Each row is a point on a landscape with many valleys, with its height.
From any point a ball takes the steepest step (drop divided by distance) to one of its 2 nearest points. It stops when none of these is lower. Distance is the straight distance between rows; heights are no part of it.
nobup: [ 22   1 -25   1   8  -7  13 -23 -24   6  69 -27  35   3 -11 -52   1  14
  -4  34  -5  11 -17  -5  -4 -11  21]  height 80.7
Pul: [ -3 -25  -6  22 -22 -38 -14  14 -16 -16  17  13 -10  10  -1   5  12  -7
  41  -7   8  27 -52   6 -54  -4  13]  height 74.5
fivev: [  7  10   3 -29 -55  10  18  42  11  32  16  11 -19  10  10   8 -35  13
 -10 -55  19 -17  -5 -11 -37   0 -24]  height 50.1
Ravok: [ 15   9  45   2 -23  -3 -52  15 -15  10 -38  22 -29  -3   9   5 -31 -21
  -5 -35  44  -2  23 -16 -18   7  24]  height 66.6
reviz: [-31  15  10   1  19  20   0  -3  -3  38  12  26 -18 -10   8  15 -13  16
  -7 -15  11 -24  32  -3  -8  -2   4]  height 44.5
vev: [-39  10 -21   9 -13  14  14  12  30 -38   2 -32  19   6 -21  -5  21 -15
 -26  -7 -27 -27   3 -11  19  -6 -33]  height 73.4
papu: [-39  13  -7  29   3  20 -12  28 -19   8  23 -11 -34   0  17   6 -14  18
  -8  -9  -4  -2  12   3 -13   4 -40]  height 64.6
Gunu: [-35  21 -29   2  -5  -4  13 -26 -23 -43  39 -21   8  -2 -34 -32  40  23
  26  21   2   7 -32  45   8  -1  -7]  height 25.0
voge: [ 22  -8  -9  -2  -3  24 -13   3  19 -24 -27  -2   9  36  38  -9   5 -21
   6  13  21 -28  45 -24  39 -27   0]  height 52.5
Kubad: [ 38 -17  -2  -7 -11 -16  16 -22  13  29  -3   1  28   5 -29  -7  22   6
 -26  -7 -17  28 -10  -3  22  -1  25]  height 62.5
sol: [ 10  -4  -1 -46  10 -13  13 -29  28 -12  -2 -23  50   4  34  13  22 -29
   0  -6  -1 -32  38 -28  19  -6  19]  height 40.6
voma: [-16 -17   4  -1   5 -47 -11 -56 -15 -27  18  -7  19 -25  16  -8  42  -1
  17  21  24  10 -21  46   7  31  10]  height 71.3
tepo: [  0  -2   0 -21 -10  10   1   4 -28  25  39  37  13 -19 -21  14 -27   6
 -19 -59 -20  -8  -5 -35 -32  25  -9]  height 34.1
Fiv: [-58   6  -7   8   6   1  -5  12 -11 -16  -3  27 -17   9 -20  17  -2  -7
   2  47  17  16 -23 -17  18  -8 -28]  height 54.0
Pep: [ 14 -14  -5  12 -40  15   5  11 -18  34  36  14  -5   9  17   3 -30  22
  11 -47   5  -5   3  -7 -49  10 -36]  height 52.8
Lukis: [-36 -13  -3  -9   8   2   9 -15 -45 -26  63  17  23 -34  -5   7   8   8
   5 -37   4 -30  -7  -2 -39  33 -16]  height 38.7
marok: [ 11  11  -6   0  42 -22  23 -23  40  17 -25  12  13 -17 -10   5  -1 -19
  -9  23  24 -23  16 -16  34 -20  31]  height 25.7
nobit: [-24 -25   4  11 -15 -23 -41  46 -21 -16 -22  17 -57  10  21  20 -30  -8
  26   5 -13 -13 -24 -12 -10 -22   2]  height 79.3
nofi: [-28  13  -7 -14  39 -28  28  -9 -20 -33  16 -16  46 -17  -5 -15  29  13
 -20  35 -16 -11   1  32  23  31 -33]  height 58.8
Sibe: [ 32 -17   8  12  -4   5  17 -13  20  25 -34  26   9 -10 -36  12 -14 -14
 -37   0   3  25  -1  -1  29   2  23]  height 61.8
Mim: [-38   2  11 -13  10  -1  -3  10 -28  28  47 -10   3 -23   1  -3  10  17
 -25  28   1 -15  -1 -23  17  18  21]  height 55.7
bibi: [ 16   1  26   8  37 -10   3 -24 -17  30 -40  41 -16 -22 -15  33 -40 -15
 -25 -43  -9 -19   4 -14   0  43  18]  height 62.3
Faf: [ 33  27   6  34  16   4 -19  12   6   9 -52 -11 -18 -16 -14 -27 -21 -16
 -16  32  -4  29   6  48  26 -15  37]  height 28.2
padu: [ 10 -18  23  -3 -19 -19 -24   4  31   2 -35 -14  10   6  -3 -20   7 -32
 -25 -11  16  -7  14  -9  40 -29  28]  height 51.4
Fana: [ -5  -3 -26  15  17  24  31   1   8   9  34  -9  12   1 -38 -41   1  15
 -49   4 -27  -7 -14 -16   3 -24 -10]  height 33.8
Vupu: [  0  12 -18  12 -29  -3  -5  -4  -9 -25  10 -52   8  40  47   5  30  -3
  32  18 -24 -23  30  20  13  11  -8]  height 7.4
bomav: [ -3   9 -11  -7  22  11  -8  18  38 -46 -17 -45   3   5  14 -26  13 -19
  -3  46  -3  -8  37   3  33 -28 -19]  height 77.4
ful: [-31 -27  -5   7  -7   2 -14  32  -1   9 -12  40 -33  32  -6  13  -9  -3
  -1  19   8  28 -22 -17  13 -26  -3]  height 60.6
pugok: [-18   6 -32  15  10 -11   8   8  23 -10  -7  10 -12  14 -27 -13   2   7
 -19   1  -1   7 -12   4  12 -30 -19]  height 31.8
vuz: [  5  28  10   2 -37  37 -13  37 -11  27 -25  25 -36  24   3   4 -14  21
  -6 -21  -3  -4 -24  -1 -25   2  20]  height 79.2
Lare: [ 45  12  11   6   8  31 -29   9 -12  -5 -18  23  -7 -28  11   5 -24 -24
  11   6 -28  41  19 -10   6   4 -12]  height 60.9
febuz: [-14  27 -20 -31  15 -24  33 -11 -15 -52   6 -36  34 -18   3 -24  40   8
  -7  11 -17   5  13  60  26   8 -23]  height 63.8
Losit: [ 32   9  14   2  -1  24  12  -1  -4  22  33  11  -5   0  21  20   7  46
  23  -7  -8  -1  37  16 -23  -2  -7]  height 58.6
kapu: [ 48  14  31 -11  10 -32 -14 -15  16  20 -13  -7  21 -21  13  -6  -9  -9
  -3  22   7  19  -5  -8  33   6  32]  height 56.3
sefiz: [ -5   5  -3  13 -28 -12 -15  41 -21 -11  20  20  -7  22   9  28   4   6
  32  -7   6  -6 -39 -12 -54  17  -5]  height 71.8
ginor: [ -5 -13 -38  -5  -8   1  27   4  11 -15  53 -65  23   2   1 -37  21  11
 -12  10 -27   0  12  27   7 -15 -24]  height 79.1
Kal: [-17  14 -21 -10  31 -11   9  -4  -1  24  60  -6   6 -20 -19  -4  10   6
 -13  24 -28   8 -11 -16   7  -8  -2]  height 48.4
dibep: [ 22  -2  14  26  -6  26  -5 -12  -2  15 -46  36 -13 -21 -18  25 -35 -21
 -17   6  -2  38  -9  -3   7  19  17]  height 61.3
sede: [ 25 -21  21  10 -23  -8 -28  51 -12   0 -29  17 -39  19  29  18 -23  10
  42 -18 -28 -15   3 -22 -25 -16  -1]  height 72.3
Raz: [-11 -12 -41   9 -16  -1   0 -19   6 -40  24 -26  14  30  17 -14  28   8
  19 -20 -16  -7  14  42  10 -33 -26]  height 82.6
Niveb: [ 27 -15  45 -32 -20  -9 -16  17  27 -23 -35   8   9   2  19   2   0   9
  37 -41  35   2  15 -15 -33  -3 -24]  height 56.4
lirof: [ 40  18  25 -30 -38  11  17 -24   3  -2 -13  13  -7  -6 -21  46  -7  22
   7 -45   2  17  21 -13 -34  25   6]  height 58.5
lere: [  4  36  23  16  11  50 -23   2 -14  14 -59  37 -12 -12  -4   3 -38   2
  -3 -23  13 -18   0   4 -14  11  12]  height 62.1
Duzo: [  5 -20 -15  22  -9  -9 -15   9 -27   8  46   2   5 -10  -4 -10  14   7
  27  -6 -11  31 -24   7 -33   1  10]  height 76.2
non: [-22 -10  -4  -9  11  27  22  25 -24  24  30  32 -13 -16 -32  11 -26   9
 -33 -32 -14 -33   8 -31 -24   4  -8]  height 32.1
kidum: [-34  17 -17   2  60 -34   6 -21  -2 -33  26  13  25  -9 -22  -3  14   3
 -11  24 -26   0  -6  13   9   9 -27]  height 52.4
sino: [-20 -42 -21  -4   6  12 -18  19  -4 -32  -4 -18 -31   0   3  -3 -10 -32
  41  44   2  17  -1 -31  25 -36 -19]  height 64.2
sir: [ 27  13  19   8 -39  24  12  10   2  14 -47  15 -26 -17   6  28 -32  22
 -13 -43  22 -13  22  32  -2  21   2]  height 36.8
bule: [-32 -21  29 -16 -23 -22 -35  13 -36 -23   2   6 -15  19   4  27  13 -34
  38  -4  30  22  -6 -27 -32  15 -14]  height 66.5
nal: [-14  25   5  -7 -31  22  -3  57 -11  -3  -7  10 -32  40  15  14  -2  20
  16 -18   5 -25 -36 -14 -40   1 -13]  height 76.1
fopu: [-10 -16  -5  -3  21 -30   5 -25  20   3  24 -10  39  10  14 -10  24   9
  15  37   6   6  -6  10  22   0  -8]  height 63.9
gekub: [-11  -6  11  35 -11  23 -18  26 -12  43 -25  21 -50  12  -7   5 -16   9
  -1   5  11   9 -18   4 -22  -7  32]  height 78.9
nas: [-46 -13 -18  14  -5  -6  15   0  32  -2 -11   9  -9  16 -41   9   6   0
 -28  32  28  -7 -13 -22  18 -14  -8]  height 42.8
tev: [-23  18 -16  -5 -26  19   1   9   6 -67 -27 -27   3  20  -8  -3  14 -17
   2   6 -13  -9  23  -7  18 -13 -40]  height 69.0
Bev: [ -2  21 -22 -19  46 -42  44  -1  23   0  17 -32  23  -4 -10  10  13   1
 -20   9  -4 -51   0 -21  21 -10  10]  height 76.4
ler: [  3 -44 -32  33 -34 -31  -7 -10  13 -57 -15   1  -6  -1  12 -10  17 -17
  46 -22  24  -1 -42  34 -17 -20   3]  height 77.9
Nuv: [ -8   7   6  -5  34 -38  -7 -48  -5  -3  24  -8  26 -19  21   9  15  -3
  26  29  13   6 -13   0   2  32   5]  height 68.5
zum: [ 15 -16  -9  12 -11 -14  -5   0 -11  19  63  -4  25   5 -35 -11  11   6
  -1   8   7  17 -35 -22 -19  -9  21]  height 77.7
sof: [  0   5 -18 -12  -1  22   1  -4 -38   4  61  30  33 -12   4  -8 -11  21
  -4 -40 -13 -14   3 -12 -41  15 -17]  height 35.4
Ruvor: [ 15 -26  -8  21 -14 -19 -13 -30  13   4  -6  16  18  -6  -9 -10   8 -19
  12 -17   2  36 -37  -5 -13  16  -7]  height 41.9
dedo: [-19  -8 -27   9  -9   3  -1  35  28 -39 -23  -7 -16  42  -7 -18  15   2
  -5   6 -17   4   8  12  26 -55 -13]  height 45.8
gup: [-28   5  16  32  10  23 -35   7   6  17 -19  12 -23  -7 -10  -6 -15  -9
  -7  23   6  10  -6 -15  10   0  19]  height 77.5
faso: [ 26  40 -15   8  41  32  32 -24 -44  42  10  12 -19 -16 -48 -14 -46  19
 -32  -1 -10 -26  -5   6  12   8  53]  height 35.3
varup: [ 16 -11  26 -50 -47  -3  21  30  32  11 -34  26 -31   4 -19   9  -6  31
  -8 -45  29  -7 -17  14 -15 -21  -6]  height 51.2
ludak: [  5  20  -7 -13  -6  13  -9 -21  -2 -14  -4 -26  11  51  50  10   8 -17
  18  28   2 -27  45 -12  37  -6  -8]  height 41.4
rodem: [ 14  40  -2  14  30  -6  -1  -3  10  29  -5  -9   2 -45 -13  -6  -8   1
 -17   5 -38  16  -8  -4  23   8  -1]  height 58.7
Pum: [ -5  13  -5  -4   9 -10   9  -8 -31  24  71 -35  35 -45   7 -20  -1  20
   3   2 -19   1 -34  -6 -19  28   4]  height 70.2
pitis: [ -7 -56  -3  20 -13  -6 -11  18  25  -7 -16 -29 -15   3  -2   6  -2 -22
  32  20   9  12 -13 -23   6 -15 -23]  height 54.3
Vaka: [  5  40  -8 -32  33  16  39  -6  45  22 -41 -28  10   7  21 -18  -1  -9
 -43  -5 -15 -25  18  36  37 -26  39]  height 8.9
sebe: [  4  30 -14  -1  61  -1  39 -22  -8  62  22 -15 -28 -16 -16  -9 -33  21
 -26  12 -11 -31 -18  -3  20   8  34]  height 38.3
zim: [ -9 -20  12 -13 -24  -4  12   4 -14 -41 -21 -25  39  17   8   1  49  -1
  14  29  -1   2  23  26  36  14 -23]  height 82.3
gato: [ -3 -23 -36  16 -27  -2   3  -1  28 -54  -4  -7  29   4  16 -16  32 -19
  29 -13 -11  -6  -7  37  -6 -18 -14]  height 80.1
katoz: [  1 -38   6  -4 -25 -15  -3 -58   7 -73  -8 -24  30   3  -9  -4  44 -37
  38   5  36   9 -10  18  -2  10   8]  height 46.6
kegug: [ 44  10   8 -10 -30  29  15  28  11  10 -13  28 -16   7   9  28 -12  41
  26 -24  -8  15  39  14 -12 -23  -5]  height 61.1
Vubel: [-17  28  -5   9  53  -2  -3 -16 -10  31  17 -15  -1 -22 -12 -49 -21  27
 -66  -2 -15 -11  -5  22  28   5   7]  height 86.1
lemup: [ 22  28  10   9 -22  47  13   2 -25   2 -25   9 -12 -23 -17  12 -27  41
 -37 -33  -3 -27  23  49 -15  19  16]  height 35.0
zira: [ 34  29 -12   8   0   5   2  -9  42  15 -24 -25  13  19  16 -21  18   7
 -11   9 -11   3  24  12  28 -31  11]  height 30.7
Zapa: [ 12 -10  19 -27 -55  -1  13  53   9  22 -25  11 -43  22  30  23 -21   9
  -1 -48  13 -18 -11  20 -29  -8 -16]  height 44.8
Tosok: [  5 -12  14 -20 -14  29  21   8  36  17 -15  32  -1  19  11  29   5  16
  29 -26   7   5  -2 -16 -37   3 -16]  height 64.7
Zap: [ 16  37  23  31   8  20 -20   6 -21  30 -33  11 -14 -31   2   1 -22  -3
  -4  14   9  11  23  27  13   6  49]  height 31.2
boga: [ -8 -52  -5   3 -30 -21  -1 -37 -17 -70 -17 -17   0  -1   1 -17  39 -12
  58   6  20   2  -1  35  23  -8  11]  height 50.6
kaze: [ 14  47  30  16  14  40   0  11 -18  40 -24   1  -9 -33   5   1 -10  35
 -24 -16   3 -20  44  35 -12  13  30]  height 33.2
teme: [ -1  25 -18  25  28  29   1   3   0  43  29 -15 -24 -28  -4  -3 -20  11
 -24  -9 -38  20   7   5  -5  11  -1]  height 59.6
Miki: [ -9   5  -9  44  34  -9 -16   4   7   9  17 -20  -2 -17   3 -24  -9  13
 -58  10   0  -5   4   6  11   8 -19]  height 85.0
bitub: [ 27  -6  29 -28 -12  16  34  11  16  18 -28  21  -5  23  13  44 -25 -20
   2 -39  10   9  11 -20 -47  25 -26]  height 65.6
nozo: [-20  24  -9 -10  10  -6  10  -6  30 -25  -6 -50  30  -4  19  -5  20 -16
 -14  14 -19 -32  26  -7  33   4 -18]  height 78.3
Figo: [-11 -26 -14   8 -22 -15 -10 -59  14 -23   3  -8  33   5 -18 -13  34  -8
  30 -10  24   7 -33  10 -17   3   5]  height 43.8
lave: [-22  -7  35 -17 -22  27 -18  36  17  -1 -42  19 -37  13  23  11  -7   1
  26 -20  44 -30  21 -19 -17 -18   4]  height 55.2
somo: [ 18 -62  19 -23   3 -26 -44  -5 -17 -29  -6   3   6  -1   1 -15  13 -36
  16  21  25  23   5 -29  10 -14   3]  height 62.4
Bomis: [  4  -6   8  11 -16  12 -12   7  -9  10  31  -1 -16  22  21  14  15  39
  34 -27   5  -5  12   2 -34   4 -23]  height 55.4
ret: [-26 -34 -29   4 -34 -13  31  -9   9 -14   9  15  14  33 -18   1  10  -2
  16   1  15  14 -56   7 -12   8 -31]  height 45.0
ded: [  6  32 -22 -28   4   6   4   3  24   0   7 -40  16  34  49 -18  22  14
 -12   7 -31  -1  21  21  20 -13  -4]  height 41.7
lekud: [ 21 -12  55 -29 -31   6  -9   9  41   1 -38   3 -12   3 -12   2   0  27
  11 -39  23   2  25  -1 -11 -12   2]  height 54.7
kared: [ -6  27  -3 -11   0   4 -14  -3 -32  28  71 -15   8 -15  21  -6  17  30
  26   5 -12  -5   1  -7 -19  15   3]  height 73.0
gare: [-20 -22 -30  10  13  20  27   4  -4   1  41  17  24  -2 -26 -21  -7  -5
 -31  -3 -16  11 -30   2 -16  -4 -29]  height 37.7
Vevag: [ -7   1  -2 -35 -15 -13   6   6 -10 -44   7 -41  33  18  39 -18  58  -5
  24  34 -16   2  12  46  31 -10   3]  height 76.8
Monip: [-43   8 -16   8 -10 -13  -9   7 -39 -32  22  17 -11  14 -29  20  18   7
  34  41  -1  19 -26   1 -10  13 -16]  height 63.0
dutiz: [ 16   1  19   4 -62   9   8  27 -11  40 -35  25 -50   7  16  36 -41  -8
 -15 -47  16  -2  -1  24 -20  20   5]  height 39.4
vid: [  6  22   1 -16  43  11  25 -21 -26  61  45 -11 -11 -17  18  -3 -17  24
  -7  21 -15 -24  -7 -21   0  17  18]  height 42.9
Ziti: [ 15   0   8  15  17   5 -11 -29  -2  37   5  30   7  -5  -2   4  -6   2
  -7 -13  -9  23  -6 -17 -16  27 -11]  height 41.0
luman: [-46  -6  -5   0 -16  -6  -9  15 -31 -17  34  19   8  -1 -16  24  13   0
   9  13   7   2 -36 -19 -40  34 -14]  height 68.6
zilab: [-31  24   4  22  24  26 -30  29  -3  24   4 -13 -44 -27   3 -19 -14   8
 -18  -9 -20  10  29  17  -4   3 -12]  height 61.5
mune: [-12 -25  36  -4  -4 -24 -54  -2 -14 -11 -20  10 -25   5   0   2  -3 -39
  12  14  34  25   1 -41  -2   8  11]  height 64.3
Kubil: [ 24 -18  24  -6 -18  -7  10   5   1  21 -13   8 -16   5  15  41 -33 -41
  26 -35  17  33  18 -30 -65  18 -10]  height 66.1
deta: [-28  15  28  -6  -8  43 -11  24   9  17 -14   0 -18  -4  17  12   3  19
  -3 -25  24 -40  43  10  -3 -12   1]  height 48.8
bem: [  1 -17  13 -31 -37 -12 -27 -14  28  -8 -10 -16  28  22  13   8  27 -29
   1 -18   7 -11  32 -21  28 -13  14]  height 47.3
ludu: [ 20  12   7 -34  33 -23   6 -31  15  35   7  -2  26 -26  21   3   6 -13
  12  22 -23  23 -13 -12  20  -2  30]  height 58.3
Lolod: [  9   7  33 -16  -8   5 -26   1  15   5 -21  15   6 -19  17  14  -4  -6
  22 -47   5   4  19 -43 -31  26 -22]  height 57.6
Zalep: [  2  -7   3 -44  41 -28  29 -23   2  42  16 -27  35 -20  19  -5  12  21
 -12  15 -16   3 -41  -2  17   9  23]  height 60.7
Vel: [-19  12  -6 -22  41  -8  38  -1  13 -22 -10 -48  21  12  21  22  21  -9
  -7  -4 -34 -77  21 -13  38  23  -2]  height 84.5
rami: [ -9 -21 -17  20  -2   3   3  13  27   4  18 -49  -2  -4  -9 -21  22  -1
  -8  12 -26  10   0  15  30 -15 -26]  height 73.9
mel: [ 19  24  -8  35  17  29  11 -16 -34  27   2  32 -19  -4 -46   5 -27  20
 -29   8   8   1  -5  30   9  -1  46]  height 37.0
fifon: [ 20 -36  -8   7 -32   7  -4 -21  29 -35 -18 -42   9  11  12  -6  14 -32
  45   5  18 -13  -6 -19  11 -12 -21]  height 45.9
pigu: [ 13  30 -13 -26  29 -12  44 -12  31  39 -11 -22  -4  -6  11 -15 -15  22
 -46  11 -13   7   3  32  34 -26  28]  height 17.0
kases: [-19  19  17  12  -1  -5 -28  -6   2  15  -1  11 -18   8  -3  39  -4  -9
  19  12  31  -3   8 -52 -36  16   0]  height 73.3
Nuno: [-27 -17 -19  -4 -35  -7  10  -5  -8 -24  26 -24  31  15 -38 -25  23  17
 -16  11   2 -10 -16   2  22  12 -31]  height 46.5
Rumet: [-26  19 -33  -4  25   2   2 -21  -6 -16  58  -9  -5   2 -19 -16  23  13
  20  35 -12  24 -14  13  -3 -11  -9]  height 38.8
Muso: [ 37 -24   0  22 -13   4  -6  24  -2   1 -47  52 -25  -3   3   3 -40 -25
  -2  14  -4  35 -18  -2  17  -9   3]  height 62.2
tega: [-16  28 -16   2  64 -25   6 -24  13  10   5  12 -14 -25  -6   6 -16 -17
  -7  29   5 -13  14  -8  28 -12   5]  height 34.9
Nimav: [ 40  35  17  11  20 -18   8 -28  -5  28 -15   9   0 -36 -13  10 -13   0
 -23  17 -20  21  -9   0  23  24  37]  height 57.7
zes: [-20 -31 -16  17 -12 -26   4   1  28 -41  -7  -1  30  -1   3  -7  10  -8
 -10  -9  13   1  -7  11   3   5 -39]  height 82.2
sili: [ 30   5  44 -13 -13   5 -25 -16  -5   9 -27  29  -3 -24  -7  34 -21  -5
  -1 -33  -6  27  29 -31 -31  39   8]  height 58.0
rif: [ 27  -2  23   3 -22  42 -18   6   6   8 -53  20 -40  -5  20  12 -25   3
  32 -20  14 -12  38 -14  -9 -12   1]  height 59.5
turi: [ 51  -4  26 -29 -50  21  31   3   0  19  -6  11 -18  16 -25  25  -4  51
 -11 -44  25  13  31   7 -24   4  21]  height 59.4
Tegor: [  0  23 -21  12  34  18  16  -7 -20  12  21  12 -18  -5 -75 -32 -44   9
 -50  -2 -10 -21  -9 -15  13 -19  31]  height 32.3
boduf: [ 40 -18   8 -19 -29  27  35  39  16   4  -3  18  -6  23   6  14   5  47
  18 -36  -9  14  -2  16 -36 -16 -24]  height 63.1
foniv: [-24 -10 -23  41  20 -28   1   3   4 -12   9  -6  29 -22   6  -8  -3  -6
 -22   0  -7   5  -4  14   5  13 -49]  height 83.6
bizi: [ 15  28   9  15  -9   6   2 -16 -30  52   7  37 -13   6 -26   6 -26  35
 -23  -4  10 -16  13   0  -4  13  41]  height 38.9
Tosi: [ 17  27 -28  -8  10  22  29 -21  23   1  32 -25  41  33  15 -24  34  13
  -7  -8 -38 -14   8  14   2  -7   1]  height 50.4
zeri: [-14   1  10  17  10  -6 -31 -23 -10   2  21   2   6  -1   5  17  17  -8
  38  19  20   7  -5 -27 -14  14   1]  height 71.4
duf: [ 38 -19  41 -11 -24  -1 -27  24  -7   0 -49  26 -27  38  31  15 -16  -2
  34 -24  -1   3  -1 -29 -49   5   7]  height 69.8
sobu: [  7 -11  -1 -10  18 -20  16 -18  36  -8 -20  -2  45   3   0   6  19 -35
 -17  15   5 -13  17 -25  16  -8  20]  height 33.4
zaz: [ -1  17  13   7  48  12  -5  19  23  11 -22 -17  10  -6  14 -31   8 -11
 -25  53   7   0   7   9  21 -10  23]  height 65.8
Deme: [-32 -14 -37  15 -40   2  34 -20 -14 -51  24  -8  17   9 -36 -12  24   6
  16   1  18  -7 -28  33  -8   0 -23]  height 37.3
Pavi: [-41 -17 -12  26   7   8  -1  12  -8  -4  33 -30 -26  -8 -16  -9   4  10
 -10  19 -15  21  -4  10   5  -3 -46]  height 69.3
vesis: [ 46 -16  30   0 -16 -29 -34 -12  10  12 -31   0  -3   6  -3  -8  -7 -18
   4  14  23  29   9 -17  27 -18  35]  height 54.5
bagiv: [ 12 -16  40  -4 -26 -24 -41  20  -6   5 -36  10 -34   3  -5  -4 -35 -49
  -2 -21  22  24 -21 -37 -13   0  19]  height 65.7
tonuk: [-16  -1   3  10  15   3 -35  16   5   9  19  -2 -22   1   4   3  14   6
  29  28 -10  26   3 -19   3 -11   4]  height 74.6
bol: [-12   0 -22   5  28  23  23  18 -18  28  29  15 -13 -18 -41 -20 -43   0
 -47   1 -24  -5   6 -26  -7 -14   5]  height 28.1
kede: [-18 -55   0  -8  -8 -10 -22  35 -25 -36 -15   9 -34   7  17   0 -33 -38
  25  40   1  -7 -25 -14   6 -24 -28]  height 75.0
nit: [ 17 -19  14   5 -37 -23  -1  24  -2  32  -5  14 -49  32  12  38 -38 -22
  18 -26  21  26  -8 -21 -39  -1  -1]  height 67.4
Simiv: [-19   8  13  -3  49  -8 -15 -13  -4  29   6  39  -4 -20  -3  25  -8  -1
  -7  16   8  -9  29 -21   9  -7  22]  height 40.9
sor: [-30  -3 -21  -5  29 -22  -8 -35 -32 -21  58  12  29 -23  -8 -25  21  12
 -14  -5  -9  -1 -29  17  -1  16 -16]  height 47.2
fiti: [ 16  -7  -9  19 -26   5 -24   0  14 -41  -4 -28  28  22  40   4  28 -36
  40  -6  -9 -28  23 -15   1   3  -8]  height 37.1
nuza: [ 15  12  35  14  27  15  -8 -22 -29  27 -54  27  -7 -39 -22  15 -28 -31
 -16 -18  10 -20   4  18   2  42  46]  height 62.0
Petup: [ 36   9  19  -4   0  53   2  12   5   5 -33  31 -25 -16  21  34 -23   9
  22 -17 -11  23  42   5   2  10  -5]  height 60.4
Vupi: [  5   9  17  17   4  28 -18  -9 -16  15 -70  41 -18 -34 -20  -2 -50 -44
 -17  -7  14   3 -21   7  -1  16  18]  height 61.7
lel: [ 20  25 -25  -8  69   0  32 -25  24  13  -3  -4   9   3 -26 -25  -3   9
 -32  -3 -48   3  -3  10  27  -8   9]  height 56.7
lili: [-22 -16 -26 -12 -25  -6  -4  33   7 -65 -22  -5   3  17   5   1   1 -27
  10  13   4 -16   2  -9  33 -39 -37]  height 61.4
nudu: [ -3 -29 -31  25 -30 -28   5 -13   5 -33  22  22  -4  -1  -4 -11  18 -14
  20 -21  25  12 -73  26 -46  -3  27]  height 76.3
Gep: [ -8  28 -30 -35  -6   3  13  -6 -10 -52  22 -57  21  25  24 -22  48  11
   5  13 -31   4  25  68  -1   8 -15]  height 69.1
rogam: [ 21 -51  11  12 -11 -19 -13  29   0  -1 -37  31 -21  33  -2   9 -17 -26
  20  18  11  33 -16 -17   3 -26  10]  height 64.1
Sop: [  5 -15   2  15  28   8 -14  16   4 -32 -19 -15   5   7  10 -32   4 -18
  -5  56  19  10  14  -3  30 -29  -7]  height 70.7
Zavof: [ -8 -20  38 -26 -30  -3 -22  27 -12  -2 -16  13  -9  43  36  25  -3 -17
  24 -22  26   3 -14 -16 -45  13 -16]  height 68.7
zudif: [  9  22 -42 -32  31   6  27 -30  29   8  21  -9  24  18 -22 -24  12  27
 -23 -11 -48  -8  -4   6  21 -31  -5]  height 54.8
bidu: [-35  10   9  -1  32  -7  -3  15  -4  26   9 -16   3  -9  17  -1  12   2
 -37  47   7  10   1   5  18   3  24]  height 61.6
mazu: [-15   4 -18 -25  34 -30  40 -13 -15   7  53 -43  39 -36  19 -13   9  12
  -9  27  -7 -11 -53   4  -8  21  10]  height 65.9
kulip: [ -4 -37  -4  12  -4 -27 -22 -21  -6 -37  11  -2   9   7  12 -17  27  -6
  36  23   4   9  -7  15  25 -13 -10]  height 57.1
gupi: [ -7 -21   6 -10 -11 -36 -13   9   9 -38 -13 -31  36  -4   1  -1  29 -11
  -4  28  20  -9  25  -2  45   2  -6]  height 85.5
lumok: [ 36  27 -10  25  20   6  22   3  26  32 -22 -31 -13  -8   0 -17  -8   3
 -24  28 -12  26  24  36  35 -17  29]  height 23.7
Dema: [-35 -11  -5  12  18 -21  -4 -30 -31 -30  25   8  21 -40  -8   5  20 -13
  13 -12   4  -9 -18   9 -17  49 -20]  height 43.3
Bek: [ 20  37   5  17   2  14  -4 -16 -16  22   2  51 -10   7 -16  21 -27  25
 -20 -26 -16   4  -9 -20 -15  17   6]  height 40.3
mugu: [-10  26 -24 -28  23 -33  37 -17   2 -17  20 -33  60   4  -2  -8  31  14
 -32  21  -1 -40   2   8  14  -5 -13]  height 67.2

For each start below, name the point where the ball stops.
rami | marok
Zalep | marok
turi | lumok
Losit | lumok
Tosok | marok
Lare | marok
zim | bol
